Each row is a point on a tangle of strands that fork and nearly touch. The rows are in no order.
Points whose rows are less than 76.3 apart are linked; no others are. Some points are linked to none.
K683: -10 -22 -16 2 12 9 -5 4 -4 23 -12 -10 1 0 -6 -5 15 -14 3 3 21 -11 5 5 -7
 -5 -4 21 -21 -23 11 16 -12 -19 -5 31 10 -11 -8 -13 1 10 7 -16 0 2 1 3 8
 14 -3
K39: -15 16 1 -5 -12 9 14 8 -1 -16 -11 7 -5 -10 0 12 -4 12 -22 -25 11 -13 18
 -20 -20 -39 1 -6 32 3 15 -9 -8 25 -4 -57 -24 -16 37 -15 -22 -11 -11 6
 -14 14 10 9 -21 -3 1
K233: 6 -2 2 -1 16 0 -7 14 17 -5 13 -6 35 -21 -9 5 17 12 -11 -53 8 3 23 -7 -10
 0 5 17 11 16 6 -6 -30 2 -16 -36 3 -22 5 -4 21 1 16 -22 -5 -2 7 29 -1 12
 -17
K971: -2 10 -28 -7 10 3 4 7 -13 -1 -24 -42 4 8 -5 -32 21 -21 15 1 10 9 26 12 0
 -6 -13 43 -37 4 17 38 7 -19 -5 21 33 -17 0 7 -14 10 -3 -38 -14 -15 -8
 -24 -4 5 19
K139: 14 -8 16 24 -33 -11 20 13 8 -17 11 27 -2 23 4 -1 -22 -14 1 9 -27 -7 -10
 13 11 19 0 -3 -10 -23 -14 -22 21 -9 18 32 -28 18 0 31 11 9 21 4 8 5 -15
 -7 13 8 -20
K147: 30 9 19 1 -39 -9 17 18 -10 -2 -11 -6 -8 22 21 -3 -5 -27 13 -9 -2 -10 -6
 -10 -22 4 -33 13 10 -16 -5 -25 12 -5 6 36 -14 7 23 22 8 9 20 1 -16 -15
 -3 -35 7 32 -19
K932: -18 5 -14 -3 13 14 -14 -12 9 2 -1 5 5 -18 -2 12 -10 24 -10 22 -9 9 -7 1
 12 -17 15 -17 13 13 14 1 -2 14 -10 -34 3 -6 -2 -11 -13 -12 -34 28 -7 10
 -6 21 -8 -32 18
K900: -4 -11 -10 12 12 5 -12 -14 -10 13 5 7 -8 7 -3 3 -3 -5 0 33 -8 3 -22 27
 19 13 0 3 -21 -12 -13 15 0 -18 11 39 20 11 -34 0 -2 20 1 7 20 -7 1 3 6
 -8 9
K289: -17 19 8 -16 -11 19 6 3 -12 3 -18 1 -34 -8 13 10 -18 27 -17 -2 4 -4 2
 -20 -9 -17 5 -47 44 13 13 -19 4 40 -16 -39 -18 3 25 -6 -20 -16 -32 39
 -13 10 8 6 -12 -14 9
K216: 5 -38 -6 -11 25 6 -6 -7 -5 12 8 4 18 -13 -16 -10 30 -1 -4 -17 43 -12 6 8
 2 28 9 8 -13 2 -24 15 -25 -17 2 22 19 -3 -39 -9 21 11 29 -33 10 3 12 9
 14 10 -16
K585: -6 -19 14 -5 20 7 -26 -16 -7 4 25 32 13 -20 -1 6 3 34 -3 -4 -15 13 -14
 -14 23 45 34 -48 -3 15 -27 -14 -21 -5 2 2 7 30 -24 2 30 -9 29 -10 45 26
 7 24 9 -12 -19
K836: -3 -7 17 -8 7 20 -21 3 -9 29 -10 7 -49 -4 8 8 -16 22 6 2 1 10 -14 -21 17
 32 9 -74 15 0 5 -13 -8 26 -26 0 -15 24 5 4 23 -10 -7 27 21 15 15 28 15
 5 -5
K889: 11 15 28 -22 -25 -4 20 -6 12 -19 5 14 -13 5 13 7 -24 -3 -8 -12 1 -1 -18
 -25 -11 3 -22 -26 46 7 -11 -6 32 20 -14 -18 -18 5 33 -3 1 -30 2 36 -24
 3 9 -11 -12 -10 0
K371: 8 24 -22 8 5 -20 7 -3 -8 -8 -6 -42 8 25 0 -23 11 -19 19 20 -28 27 8 18
 10 -10 -1 40 -27 17 4 20 17 2 13 6 30 -7 -7 10 -19 13 -23 -21 -1 -32
 -13 -22 -10 -4 9
K382: -6 31 -1 1 -18 -11 14 -7 -1 -20 -3 5 -10 5 6 10 -18 4 -9 32 -19 9 8 -4 1
 -30 8 1 17 14 3 5 20 26 18 -39 -13 -3 21 -10 -31 -3 -37 19 -16 9 -17
 -17 -28 -20 24
K121: 2 16 -25 7 14 -11 6 -1 -5 -7 -13 -42 9 18 -13 -30 12 -22 19 6 -9 21 20
 21 12 4 -5 43 -43 12 5 30 5 -10 12 25 39 -11 -19 15 -12 14 -12 -31 -4
 -26 -12 -23 -3 -8 14
K412: 0 -4 -15 -11 12 16 -3 11 0 3 -13 -29 19 -9 -8 -16 19 -8 2 -32 27 -2 24 5
 -14 -2 -12 37 -19 4 15 17 -14 -16 -20 4 19 -30 -2 0 7 4 4 -27 -20 -13 8
 6 5 12 -3
K908: -4 -23 -8 -4 16 14 -12 4 -3 34 -12 2 -17 2 3 6 12 3 3 6 32 -14 -9 3 -4 3
 1 -3 -2 -27 13 11 -13 -10 -7 30 5 2 -7 -18 3 6 9 -9 6 5 11 6 8 17 -4
K374: -9 -3 5 20 -22 1 4 26 0 7 -6 8 -19 10 9 10 -13 1 2 3 -17 -9 6 -12 -7 -25
 5 -9 -2 -22 16 -28 3 3 1 1 -29 1 18 -2 -2 2 -2 2 1 23 -8 -6 5 10 -4
K298: -23 -17 -18 14 20 0 -19 -15 18 3 8 14 4 -4 -9 16 -9 11 -1 43 -25 3 -13
 20 24 -7 23 -13 -20 -9 4 16 1 -10 15 5 3 7 -19 -8 -5 10 -18 11 9 23 -13
 15 2 -30 18
K218: 9 8 -18 2 22 1 -7 -19 5 -10 10 -13 26 -11 -14 -13 5 0 8 9 -1 21 1 17 7
 10 -1 25 -23 18 -11 15 -2 -17 -4 1 30 -9 -41 7 -2 2 -8 1 1 -36 6 8 -1
 -19 9
K40: 17 -5 20 12 -1 -28 15 6 37 -37 17 6 43 -19 -13 -4 8 -4 5 -38 -3 -7 18 -5
 -13 5 5 14 4 18 -15 -13 -11 5 11 -26 -22 -22 6 10 21 -7 13 -11 -1 -6 0
 9 2 4 -20
K672: -16 16 -14 9 3 3 -6 -7 -4 0 -2 -3 -9 0 7 16 -18 13 -9 39 -27 14 -2 0 13
 -26 9 -7 4 9 14 3 10 16 6 -27 1 -4 6 -11 -25 -3 -40 21 -5 9 -14 0 -10
 -26 25
K571: 4 -7 -22 -18 23 21 -8 -5 7 11 -1 -13 22 -16 -7 -6 19 6 -2 -23 32 2 8 11
 -2 1 -4 19 2 9 7 20 -13 -5 -25 -6 19 -15 -11 -13 2 -3 5 -10 -13 -18 16
 21 -1 3 3
K36: 1 17 -16 -15 14 12 -7 -6 -28 36 -27 -20 -40 9 23 -3 7 -1 16 31 16 7 -13
 6 1 -6 -21 0 5 -17 17 13 11 4 -15 28 23 10 6 -4 -21 1 -14 12 0 -22 0
 -16 -3 18 19
K791: 2 19 -4 -5 -4 13 -9 2 -17 16 -19 -4 -30 3 21 9 -13 7 4 19 -5 8 -15 -10
 -3 -18 -1 -16 16 -7 15 -12 5 18 -14 -1 3 4 14 -3 -17 -8 -25 28 2 -10 0
 -4 -5 3 11
K937: 21 25 16 -12 -17 -12 20 -6 7 -25 2 6 5 0 12 2 -13 -7 -1 -4 2 1 -10 -12
 -14 -10 -25 -1 37 15 -10 -3 21 12 -3 -21 -10 0 23 3 -8 -17 -10 27 -21
 -25 6 -16 -14 -4 5
K729: -12 0 -6 29 -4 -7 -12 -2 -4 7 4 2 -4 19 0 -1 -11 -10 -2 32 -33 8 -21 31
 22 9 5 14 -26 -16 -1 2 6 -17 20 39 11 9 -20 14 -8 30 1 3 22 -11 -12 -1
 9 -5 2
K594: 2 -13 -1 -4 22 10 -21 7 8 9 13 3 22 -19 -5 2 20 14 -8 -33 10 11 3 -8 0
 13 8 2 13 8 0 -6 -31 2 -16 -20 6 -9 -7 -9 23 -7 22 -15 8 2 10 28 9 9
 -15
K290: 0 17 -14 -20 6 20 0 5 -5 1 -9 -20 18 -16 7 0 13 14 -12 -42 26 -1 15 -5
 -12 -19 -13 18 30 14 16 3 -12 6 -33 -41 14 -20 15 -4 -12 -11 -2 -1 -20
 -22 18 25 -8 9 -2
K540: 8 -3 2 -9 -1 5 -2 21 -2 -2 -10 -25 25 -9 0 -14 19 -13 0 -43 18 -2 31 -10
 -20 -1 -8 32 -13 3 11 -4 -26 -14 -17 -4 10 -29 12 6 17 8 13 -33 -20 -10
 2 1 12 25 -19
K919: 2 20 -18 2 -7 -1 -4 11 -37 14 -28 -35 -12 19 18 -20 19 -21 13 15 -5 6 11
 0 -5 -11 -26 34 -13 -11 22 5 8 -7 2 27 24 3 14 13 -21 12 -9 -18 -4 -13
 -18 -34 0 19 11
K659: 29 2 17 0 2 -13 5 4 16 -23 12 -1 38 -18 -4 -5 13 -1 -1 -45 9 1 13 -10
 -13 13 -1 15 18 26 -12 -14 -20 9 -9 -28 -7 -21 -3 13 24 -4 15 -8 -7 -19
 11 13 4 10 -18
K415: -10 -3 24 1 -29 -19 24 6 19 -22 9 16 -3 5 -16 14 -17 0 -14 -19 1 -21 18
 -24 -16 -24 5 -11 17 -6 5 -9 15 8 2 -39 -45 -4 40 -20 1 -22 6 0 -14 43
 -1 -5 -15 -7 2
K893: 22 -3 14 20 -19 -10 6 14 7 -16 8 4 16 3 3 -5 0 -13 7 -12 -6 -2 -2 -5 -11
 11 -3 15 -6 -3 -14 -24 -6 -3 7 15 -12 -7 -7 20 17 12 14 0 -3 -12 -3 -1
 12 12 -22
K238: -11 -20 -28 6 29 3 -11 -20 9 13 -3 13 -7 -3 -5 15 0 6 2 49 3 2 -11 28 23
 -17 16 -10 -10 -6 6 32 8 -2 16 12 5 3 -25 -19 -18 6 -21 3 5 9 -9 5 -4
 -19 31
K834: -5 -1 8 0 3 19 -19 2 -3 20 -7 5 -26 -7 13 8 -16 22 1 4 -6 5 -16 -14 7 13
 6 -47 14 2 11 -18 -5 20 -18 -6 -13 11 4 -3 8 -9 -13 24 10 10 7 22 13 -8
 1
K15: -4 8 -6 3 -11 8 -4 17 -25 20 -23 -24 -16 9 20 -8 12 -16 11 4 0 -1 -1 -5
 -16 -10 -22 25 -12 -20 14 -9 -1 -11 -6 29 16 0 10 8 -8 12 1 -8 -5 -9 -6
 -17 6 27 -1
K309: -7 -7 12 31 -26 1 2 21 -4 1 2 24 -25 22 9 4 -27 -4 -4 20 -35 -6 -8 15 16
 8 8 -18 -15 -31 5 -30 17 -5 14 32 -29 16 0 25 -3 19 9 4 15 15 -17 0 15
 4 -10
K550: 1 17 32 -33 -29 -7 29 -1 8 -20 10 5 -12 2 8 9 -16 -10 -9 -37 12 -8 -10
 -31 -25 -5 -28 -12 47 -5 -6 -1 21 12 -18 -28 -13 5 52 -9 6 -33 10 17
 -23 12 18 -8 -18 -5 -9
K375: 3 26 6 -5 -23 -25 24 -17 15 -28 12 11 1 18 -5 12 -30 -1 -3 29 -30 6 -4 5
 13 -14 5 -1 16 23 -8 17 37 22 26 -32 -16 -2 22 -10 -24 -10 -32 29 -24
 11 -22 -25 -25 -26 22
K830: 18 32 -2 -4 -20 -7 14 12 -17 -6 -14 -11 -9 6 24 -3 5 -13 7 5 -2 3 7 -9
 -20 -23 -22 17 17 2 6 -7 11 6 0 -3 -5 1 23 6 -20 0 -9 3 -17 -21 -6 -27
 -13 17 3
K695: 26 32 15 -14 -11 -26 27 -16 15 -34 8 -2 16 3 10 -6 -6 -20 12 -2 0 8 1 -1
 -13 -9 -24 23 24 27 -8 13 22 7 4 -24 -3 -8 17 6 -12 -11 -12 19 -25 -34
 1 -19 -25 -7 8
K510: 12 6 -18 -18 14 17 -5 -3 -25 25 -21 -21 -16 4 12 -11 11 -8 10 13 26 8
 -10 4 -4 3 -23 12 1 -7 6 12 5 -12 -16 33 26 3 -12 -3 -11 1 0 2 -9 -34 8
 -16 3 13 13
K736: -13 -24 1 4 13 1 -21 -24 3 0 21 24 23 -17 -6 1 7 17 -3 10 -12 -1 -23 7
 19 30 26 -23 -18 5 -31 -5 -16 -17 12 13 13 24 -38 -1 21 -2 19 -7 36 14
 5 26 12 -18 -17
K65: -26 23 5 -4 -19 12 12 1 -13 -4 -14 8 -36 0 4 11 -19 15 -19 10 -3 -12 16
 -19 -17 -32 8 -33 25 4 13 -13 10 32 -3 -40 -32 4 32 -9 -22 -13 -30 28
 -15 30 -3 -7 -22 -14 20
K296: 15 8 17 -11 -23 -18 28 15 15 -25 3 -2 15 -2 1 0 3 -16 -3 -40 18 -18 21
 -15 -31 -20 -17 20 21 4 3 -5 -5 9 -2 -28 -21 -20 36 -7 7 -11 6 -6 -26
 -2 7 -10 -15 15 -15
K265: 3 -20 -1 -9 22 10 -21 -10 2 7 17 5 21 -15 -12 -5 25 12 -4 -20 19 3 -3 -1
 4 26 11 5 -1 7 -18 -1 -30 -11 -11 3 17 1 -21 -8 25 -1 27 -19 20 1 13 21
 12 6 -16
K888: -3 28 -14 2 0 4 -8 -3 -26 20 -19 -12 -34 13 29 5 -5 3 11 33 -15 10 -13 0
 4 -18 -13 -4 6 -11 15 -1 10 10 -4 12 14 11 15 0 -23 4 -27 17 6 -14 -10
 -19 -7 6 18
K45: 14 -10 24 15 -10 -16 -1 -5 7 -25 26 25 39 -16 -11 -10 8 11 1 -16 -22 0 0
 -6 11 35 28 -6 -14 15 -39 -28 -12 -5 11 4 -5 9 -21 26 29 2 37 -12 30 3
 -1 14 12 -2 -32
K44: 11 26 -21 5 5 -13 -4 -10 -10 -1 1 -25 -2 23 10 -7 0 -5 10 37 -35 36 -11
 26 24 0 0 23 -12 12 -5 12 17 7 8 4 30 5 -19 5 -17 13 -28 3 2 -34 -10
 -18 -4 -13 19
K2: 24 26 6 5 -7 -27 19 -11 19 -35 11 -1 21 4 1 -5 -7 -10 8 7 -15 12 4 6 -4
 -7 -10 23 7 30 -8 7 18 9 17 -23 -3 -15 0 14 -12 -4 -21 8 -13 -33 -10
 -13 -15 -8 12
K519: 6 16 28 -22 -26 -19 33 -1 18 -29 10 3 3 1 -7 4 -13 -17 1 -38 12 -18 7
 -19 -31 -15 -24 13 24 -2 1 5 11 3 -3 -34 -20 -11 53 -12 3 -23 5 6 -28
 13 12 -11 -28 2 -7
K117: -13 -25 -17 5 30 0 -11 -18 24 -3 12 8 36 -19 -24 -3 19 -3 3 7 2 -3 -4 20
 5 2 18 13 -26 2 -12 19 -11 -20 10 3 18 -6 -37 -7 7 5 6 -14 11 0 4 20 8
 -11 0
K558: -11 -4 7 22 -13 9 -7 17 -9 16 -10 10 -35 14 17 8 -17 3 2 17 -18 -3 -10
 -3 3 -7 4 -22 -9 -27 16 -21 5 3 3 19 -20 8 11 8 -1 6 -5 9 16 19 -6 2 10
 6 0
K64: 3 -4 26 -3 -36 -10 25 14 6 -7 4 15 -28 25 3 14 -27 -9 3 -8 -8 -18 2 -17
 -11 -15 -10 -20 12 -24 8 -17 28 -2 -1 -2 -44 7 38 -2 4 -19 11 4 -14 37
 -2 -17 -4 8 -5
K795: 8 11 29 -8 -40 -14 27 10 10 -7 6 6 -22 30 12 4 -26 -24 8 -1 -16 -16 -10
 -12 -12 -8 -34 -1 8 -29 1 -10 36 -11 5 21 -26 17 50 10 1 -13 18 13 -15
 14 -5 -30 -6 11 -7
K214: -30 -17 1 3 21 12 -19 -1 17 -1 4 16 13 -20 -19 16 -3 40 -13 -9 -17 8 5
 -9 13 -3 30 -39 11 16 11 -15 -8 11 -3 -38 -21 5 -1 -20 11 -17 -11 6 2
 45 -8 26 7 -32 9
K815: -13 -13 -9 14 16 -2 -11 -5 23 -11 7 -6 32 -14 -23 -10 16 -13 6 -5 -4 -2
 9 14 -5 -1 11 29 -39 1 -5 11 -16 -24 7 8 13 -16 -23 10 10 12 2 -21 6 -4
 -2 16 7 -5 -4
K739: -9 -4 -14 17 7 -5 -5 5 4 2 0 -15 13 0 -9 -5 8 -18 5 8 -10 0 8 14 -5 -12
 -1 30 -28 -8 7 13 -6 -17 8 19 14 -17 -12 2 -2 13 -4 -13 3 -1 -5 5 5 3 2
K149: -7 -28 2 -7 17 13 -13 2 -1 43 -13 7 -44 0 5 9 1 9 10 4 31 -15 -14 -2 7
 12 10 -40 1 -28 14 9 -18 2 -14 23 -8 16 1 -14 11 0 4 7 19 18 15 13 12
 23 -5
K307: -2 -37 7 -1 22 9 -16 -11 -10 31 9 24 -20 -4 4 3 16 13 -4 2 30 -16 -13 5
 18 31 19 -31 -1 -9 -20 10 -23 -4 9 31 6 26 -33 -15 21 3 28 -13 35 19 12
 10 11 12 -18
K688: 19 24 -22 -8 17 3 0 -12 -10 -8 -1 -31 11 -2 -7 -20 6 -6 16 6 5 26 2 13 6
 14 -13 32 -19 19 -8 16 5 -7 -13 12 44 -5 -36 8 -7 6 -7 -5 -8 -46 6 -12
 -4 -11 13
K113: -11 -10 16 3 6 15 -8 13 2 7 1 6 -27 -8 -6 16 -7 32 -14 -29 -1 6 16 -28 1
 -4 19 -49 31 10 17 -23 -13 25 -17 -37 -29 1 23 -8 15 -17 2 -3 6 41 0 21
 5 1 -2
K790: -11 -32 -14 -1 28 -1 -14 -29 14 -6 17 19 35 -22 -23 -3 18 4 -6 16 6 -7
 -10 25 17 16 28 -2 -29 5 -29 14 -10 -29 25 13 18 13 -49 -6 8 6 11 -9 27
 2 5 18 10 -18 -4
K687: 10 17 -23 -2 11 -1 -10 -13 -15 17 -2 -19 -13 16 11 -4 1 0 11 38 -13 26
 -20 21 19 2 -9 11 -6 2 0 16 18 -4 -1 20 35 7 -24 -4 -18 11 -18 6 5 -27
 -5 -15 -5 -9 23
K381: -10 -2 17 7 -29 0 15 21 1 -1 -8 10 -26 9 2 13 -15 7 -10 -10 -4 -16 15
 -23 -13 -33 9 -23 11 -12 15 -25 9 13 2 -23 -46 1 34 -8 -4 -13 -2 -4 -8
 40 -1 -3 -4 2 -1
K358: -15 6 -4 29 -19 -10 -3 17 -16 9 -5 -2 -14 34 5 -3 -5 -19 -3 24 -37 4 -13
 24 15 6 -7 17 -25 -27 12 -9 10 -8 24 45 5 12 0 24 -14 33 -1 -6 19 -5
 -21 -18 8 12 -1
K270: 11 -10 -20 -17 16 20 -3 -7 -19 23 -13 -13 -7 2 1 -12 14 -6 6 1 42 -4 -6
 6 0 18 -17 10 -11 -8 -6 15 -3 -14 -13 35 27 -3 -34 -4 0 6 14 -3 -6 -30
 13 -11 11 14 5
K347: -6 -45 -3 7 18 1 -6 -6 -14 23 1 21 -7 -3 0 -1 17 -7 -8 8 41 -27 -4 19 9
 16 16 -10 -17 -16 -24 12 -18 -17 19 42 2 17 -46 -7 6 18 22 -21 28 7 10
 3 18 13 -14
K813: -8 7 5 -10 3 20 -11 0 -3 9 -10 6 -21 -13 9 9 -15 32 -10 -1 -2 8 -12 -17
 10 1 5 -45 35 15 15 -17 -3 31 -25 -29 -12 2 5 -2 -8 -18 -28 36 -3 -1 7
 19 4 -17 8
K96: -2 -22 11 -7 13 15 -24 2 -9 42 -10 8 -54 3 7 13 -8 15 11 -1 22 -5 -15
 -13 10 30 7 -59 9 -17 6 -2 -20 9 -18 22 -5 25 5 -4 21 -4 1 18 32 13 17
 21 15 17 -9
K655: -11 22 -6 -9 -5 11 12 9 -9 -13 -11 -7 14 -13 7 5 11 6 -20 -41 20 -13 26
 -10 -20 -36 -7 19 30 5 19 -3 -12 17 -16 -55 -2 -19 34 -13 -22 -11 -7 -5
 -23 -6 12 12 -20 5 -3
K828: 23 18 18 -13 -39 -16 25 13 0 -8 -2 -2 -15 21 19 -4 -12 -25 11 -1 -4 -12
 -9 -12 -23 -7 -39 10 18 -16 -4 -12 23 -2 4 24 -13 15 42 13 4 -3 14 10
 -20 -4 -2 -38 -6 24 -9
K156: -9 -5 -10 22 10 -7 -14 -11 18 -14 19 12 25 -9 -13 7 -11 11 -3 34 -39 13
 -12 15 22 1 24 -3 -26 9 -12 -2 3 -8 22 -12 2 4 -28 14 -5 8 -16 14 8 1
 -12 13 6 -27 9
K314: -1 6 -13 16 17 -13 -10 -18 18 -15 20 2 35 -11 -20 -1 -3 3 6 24 -29 21
 -11 18 13 8 17 12 -28 19 -12 6 -2 -9 17 -9 21 -3 -34 16 -1 5 -15 8 8
 -21 -5 12 5 -27 7
K657: -18 -15 10 9 13 6 -11 10 16 -5 8 12 12 -19 -16 14 1 32 -15 -24 -14 9 12
 -21 11 3 24 -38 22 18 4 -22 -13 14 -8 -42 -28 -2 9 -12 20 -11 8 -10 7
 39 -6 24 6 -14 -2
K363: 20 2 15 17 -10 -23 17 2 27 -36 14 7 29 3 -9 -11 1 -15 13 -15 -12 -8 10 7
 -15 2 1 25 -15 12 -11 -7 -2 -4 17 -2 -16 -18 -4 18 14 4 5 -4 -8 -13 -9
 -6 6 7 -13
K677: 6 -15 11 14 9 -10 -9 6 18 -18 21 16 36 -19 -13 3 10 16 -2 -24 -20 6 4
 -14 1 20 23 -8 -4 12 -19 -21 -20 1 6 -20 -11 -3 -8 7 27 -1 26 -21 21 13
 -2 21 12 0 -23
K817: -16 8 28 -12 -33 -18 25 -7 19 -27 14 19 -3 9 -21 10 -34 -2 -9 -6 -12 -15
 2 -18 -10 -14 -7 -12 12 -2 -1 5 39 3 2 -33 -34 2 37 -12 -4 -30 -2 19
 -22 40 -6 -13 -21 -23 8
K572: -23 -21 -12 -10 30 18 -26 -16 21 5 4 17 15 -21 -13 14 -2 35 -6 9 -5 7
 -10 3 19 4 21 -35 10 12 7 1 -13 6 -8 -31 -5 2 -11 -19 3 -13 -14 15 5 25
 -2 32 3 -35 14
K215: -4 -20 -37 8 26 3 3 -7 -7 21 -14 1 -8 6 -4 1 14 -5 1 40 21 1 4 28 11 -9
 8 7 -15 -8 8 36 16 -5 14 28 10 2 -29 -13 -25 18 -11 -13 -1 -5 -5 -14 -6
 1 28
K402: 15 -2 15 -1 -15 -16 14 24 14 -18 1 -11 25 -5 -1 -7 11 -16 3 -44 13 -15
 30 -13 -29 -12 -6 27 -4 3 8 -10 -20 0 2 -15 -16 -28 25 5 18 2 10 -25
 -22 -4 -2 -9 1 25 -16
K512: 19 14 -24 -11 20 9 -2 -18 -17 14 1 -20 -6 7 -1 -9 1 0 9 25 4 27 -13 23
 19 14 -17 15 -5 9 -11 19 14 -7 -8 21 41 5 -38 -6 -14 5 -11 10 -1 -45 11
 -16 -3 -13 21
K535: -1 -27 15 -8 21 9 -22 -14 -13 22 24 27 -17 -12 4 5 9 20 -3 -8 14 1 -11
 -14 19 44 18 -41 4 2 -23 -4 -27 -10 2 20 12 29 -25 -4 34 -2 39 -13 48
 25 14 18 11 14 -23
K920: 17 9 10 3 -25 3 -1 21 -27 10 -18 -14 -17 13 22 -7 -1 -18 6 -3 -2 -1 -13
 -8 -15 3 -23 9 -2 -23 3 -30 -5 -4 -1 37 -4 8 7 20 7 16 11 1 -3 -16 0
 -23 14 29 -16
K329: -23 -43 1 15 5 -3 -7 -7 -10 13 5 17 0 4 -8 -5 13 -21 -15 13 12 -26 -8 23
 12 14 15 6 -34 -22 -17 12 -10 -27 27 57 11 18 -38 0 6 24 28 -19 28 12 2
 7 15 4 -11
K639: 4 23 -13 -1 -13 -5 4 15 -27 -4 -27 -44 -2 13 11 -29 20 -27 12 0 0 5 27
 -5 -10 -15 -22 48 -28 1 22 13 5 -8 2 16 22 -5 19 19 -19 15 -8 -34 -15
 -14 -17 -35 0 20 9
K475: 7 4 -15 -29 14 25 -8 1 -8 20 -7 -20 9 -9 7 1 12 13 -6 -35 35 0 2 0 -10 1
 -18 11 25 11 20 9 -16 2 -36 -18 24 -17 4 -8 -7 -11 11 -6 -16 -25 21 23
 1 15 -4
K408: 12 -23 -10 -18 17 17 -6 -3 -15 13 -1 -12 10 -6 -12 -18 20 -11 -3 -26 47
 -10 5 6 -2 28 -6 17 -14 -1 -15 16 -19 -19 -12 29 23 -11 -33 -6 16 14 23
 -19 -2 -16 14 1 15 15 -11
K718: -8 24 22 -8 -29 -23 25 -12 19 -27 18 15 -3 21 -16 11 -37 -10 -1 22 -27
 -5 -8 -4 4 -8 -8 1 7 8 -8 19 46 10 20 -26 -15 3 36 -7 -16 -22 -14 27
 -20 28 -19 -25 -28 -23 15
K973: 9 -13 20 26 -25 -10 5 15 0 -8 12 13 6 9 0 -6 -4 -8 -2 -7 -16 -5 -5 0 0
 21 10 5 -17 -14 -18 -31 -6 -10 10 24 -15 8 -8 26 22 16 27 -6 16 1 -6 3
 19 10 -28
K586: -5 -11 3 17 13 -10 -11 2 21 -14 18 4 44 -23 -18 -4 17 4 1 -18 -13 -2 8 6
 -5 11 23 9 -24 11 -14 -10 -23 -12 9 -13 2 -10 -17 8 23 3 17 -18 18 6 -7
 25 11 -3 -23
K935: -24 22 9 -8 -23 3 20 -4 -9 -19 -11 12 -18 -6 -5 15 -17 12 -24 -3 9 -16
 20 -20 -19 -35 7 -17 30 6 8 -6 11 31 6 -60 -31 -5 38 -19 -31 -18 -19 19
 -23 29 0 -10 -29 -26 18
K241: 2 -19 -19 1 20 5 -5 -8 -17 29 -10 5 -24 10 1 2 8 -5 3 37 23 -3 -15 28 18
 5 0 0 -6 -17 0 29 8 -6 10 42 13 8 -34 -11 -17 17 -6 3 11 -15 3 -11 0 4
 23

A fork is a point with three links, a tip a point with one. Leave the first point through the second and follow the links. Name the first fork or tip that comes.
K117 / K790 -> K329
K402 / K296 -> K2
K218 / K688 -> K381
K594 / K265 -> K791
K307 / K535 -> K815
K298 / K238 -> K358
K718 / K375 -> K113

Follow the links from the first point to the second, and from the first to the third. Name the last point that the two ways share.
K657 / K309 / K147 -> K381
K214 / K40 / K639 -> K381
K736 / K45 / K655 -> K815
K307 / K677 / K289 -> K815

Name the points in between on the shortest way along the links from the first point to the second, in order.
K900 / K919 -> K241 K215 K238 K298 K156 K314 K218 K688 K512 K687 K44 K371 K121 K971 K639
K572 / K919 -> K932 K672 K382 K375 K718 K817 K415 K381 K64 K795 K828 K147 K920 K15
K270 / K64 -> K408 K216 K265 K594 K233 K659 K40 K363 K893 K973 K139 K309 K558 K374 K381
K519 / K475 -> K296 K402 K540 K412 K571
K739 / K655 -> K683 K908 K149 K96 K836 K834 K813 K289 K65 K935 K39
K791 / K216 -> K888 K36 K510 K270 K408
